Each row is a point on a tangle of strands that fork and nearly touch. The rows are in no order.
In the rows, 100 means zero.
Points whose rows are less than 45 apart are linked; no others are. Some points are linked to none.
(381): 142; 123; 110; 132; 113; 126; 46; 107; 52; 50
(547): 117; 83; 90; 53; 70; 68; 125; 85; 76; 123
(95): 53; 76; 119; 113; 98; 91; 114; 40; 165; 143
(53): 90; 120; 106; 102; 71; 146; 115; 92; 100; 78
(731): 129; 166; 120; 108; 100; 114; 38; 123; 151; 89
(178): 67; 64; 82; 88; 84; 53; 137; 79; 121; 136
(183): 163; 84; 99; 47; 93; 80; 124; 96; 37; 116
(622): 62; 117; 124; 126; 75; 153; 122; 77; 146; 89
(343): 34; 45; 78; 107; 97; 72; 152; 96; 100; 154
(152): 58; 67; 88; 88; 91; 58; 137; 73; 143; 136
(647): 43; 60; 93; 105; 104; 66; 132; 63; 145; 148
(541): 52; 127; 107; 148; 85; 141; 78; 95; 144; 61
(121): 156; 89; 100; 34; 109; 95; 138; 110; 48; 105
(288): 85; 111; 85; 61; 114; 121; 115; 130; 88; 69
(750): 35; 62; 100; 111; 106; 78; 120; 53; 157; 150
(682): 150; 90; 95; 33; 125; 106; 146; 121; 47; 95
(85): 147; 80; 91; 66; 73; 72; 113; 81; 41; 124
(113): 105; 60; 64; 72; 81; 52; 122; 96; 43; 133
(110): 45; 40; 102; 122; 80; 102; 152; 92; 55; 148
(671): 72; 68; 113; 156; 78; 99; 102; 40; 107; 140
(699): 124; 120; 97; 102; 128; 94; 54; 130; 89; 66
(407): 40; 46; 83; 116; 91; 81; 150; 96; 75; 152
(148): 65; 138; 91; 98; 104; 82; 59; 134; 180; 79
(422): 183; 130; 121; 114; 136; 94; 61; 139; 89; 78
(6): 110; 148; 97; 66; 123; 74; 60; 146; 169; 92
(767): 143; 112; 99; 116; 118; 138; 75; 104; 39; 51
(94): 93; 110; 125; 105; 60; 128; 126; 67; 126; 106
(244): 119; 150; 113; 102; 102; 99; 39; 128; 145; 86
(728): 156; 105; 100; 102; 145; 82; 77; 137; 67; 59
(173): 131; 101; 86; 88; 146; 103; 90; 135; 60; 58
(429): 62; 59; 107; 173; 75; 115; 106; 53; 65; 143
(131): 158; 150; 104; 74; 141; 89; 72; 149; 144; 96
(621): 67; 128; 102; 134; 78; 151; 93; 96; 119; 61
(609): 108; 135; 99; 95; 117; 87; 49; 136; 132; 77
(455): 92; 122; 85; 80; 126; 80; 62; 142; 128; 71
(528): 59; 77; 128; 145; 92; 112; 92; 23; 141; 147
(766): 152; 132; 119; 130; 110; 117; 34; 111; 71; 58
(268): 52; 45; 109; 141; 81; 114; 142; 82; 55; 147
(81): 75; 113; 77; 71; 117; 107; 100; 140; 106; 65
(505): 79; 65; 103; 154; 72; 94; 106; 50; 85; 137
(333): 115; 92; 118; 125; 49; 101; 104; 50; 90; 123
(472): 101; 121; 99; 97; 82; 150; 101; 99; 78; 71
(64): 50; 74; 125; 132; 94; 101; 96; 29; 155; 147
(764): 93; 101; 129; 116; 61; 117; 123; 54; 134; 115
(217): 71; 114; 75; 73; 125; 89; 85; 144; 119; 66
(206): 134; 148; 102; 71; 129; 86; 60; 147; 154; 96
(503): 126; 71; 81; 66; 76; 60; 115; 88; 52; 126
(605): 141; 93; 88; 45; 134; 112; 140; 131; 47; 78
(763): 122; 109; 98; 53; 89; 121; 128; 105; 69; 93
(354): 69; 84; 123; 108; 81; 94; 125; 51; 155; 130
(491): 53; 51; 112; 159; 78; 119; 129; 70; 51; 144
(263): 47; 123; 101; 139; 94; 129; 81; 106; 156; 63
(68): 129; 105; 87; 78; 135; 117; 108; 128; 52; 62
(124): 106; 111; 90; 61; 107; 126; 118; 118; 74; 79
(758): 165; 105; 102; 116; 142; 94; 79; 131; 47; 55
(644): 156; 104; 100; 117; 136; 114; 78; 119; 39; 48
(776): 121; 103; 100; 48; 78; 106; 131; 97; 77; 104
(125): 115; 92; 100; 47; 74; 83; 130; 92; 86; 117
(760): 129; 99; 84; 56; 138; 116; 127; 132; 56; 71
(560): 56; 69; 119; 162; 89; 111; 90; 31; 112; 150
(419): 84; 55; 61; 82; 78; 58; 129; 102; 43; 137
(604): 75; 55; 67; 99; 78; 62; 133; 93; 66; 138
(739): 50; 128; 89; 114; 101; 91; 67; 128; 180; 73
(270): 75; 122; 110; 124; 72; 157; 113; 87; 119; 77
(82): 86; 86; 120; 120; 68; 95; 116; 46; 133; 127
(311): 77; 63; 72; 84; 79; 48; 132; 88; 94; 132
(483): 43; 127; 97; 134; 98; 108; 72; 116; 173; 66
(470): 92; 143; 92; 77; 115; 74; 56; 143; 175; 87
(224): 171; 133; 124; 125; 125; 102; 45; 127; 81; 71
(219): 179; 139; 117; 102; 139; 92; 67; 147; 110; 87
(366): 126; 116; 94; 108; 106; 143; 81; 104; 48; 55
(708): 171; 146; 112; 87; 142; 91; 68; 149; 125; 92

A fork is a point with three links. Follow the links from the first point to the second and name the forks in between, in order.
(728); (366) => (767)
(113); (288) => (503)
(560); (152) => (95)
(472); (739) => (270)

A fork is a point with three links, a tip a point with one. Leave the first point through the second and follow the links. Name the first fork or tip that comes.
(219); (422) => (767)
(288); (124) => (503)
(483); (263) => (270)
(217); (455) => (731)
(419); (604) => (95)
(505); (429) => (343)
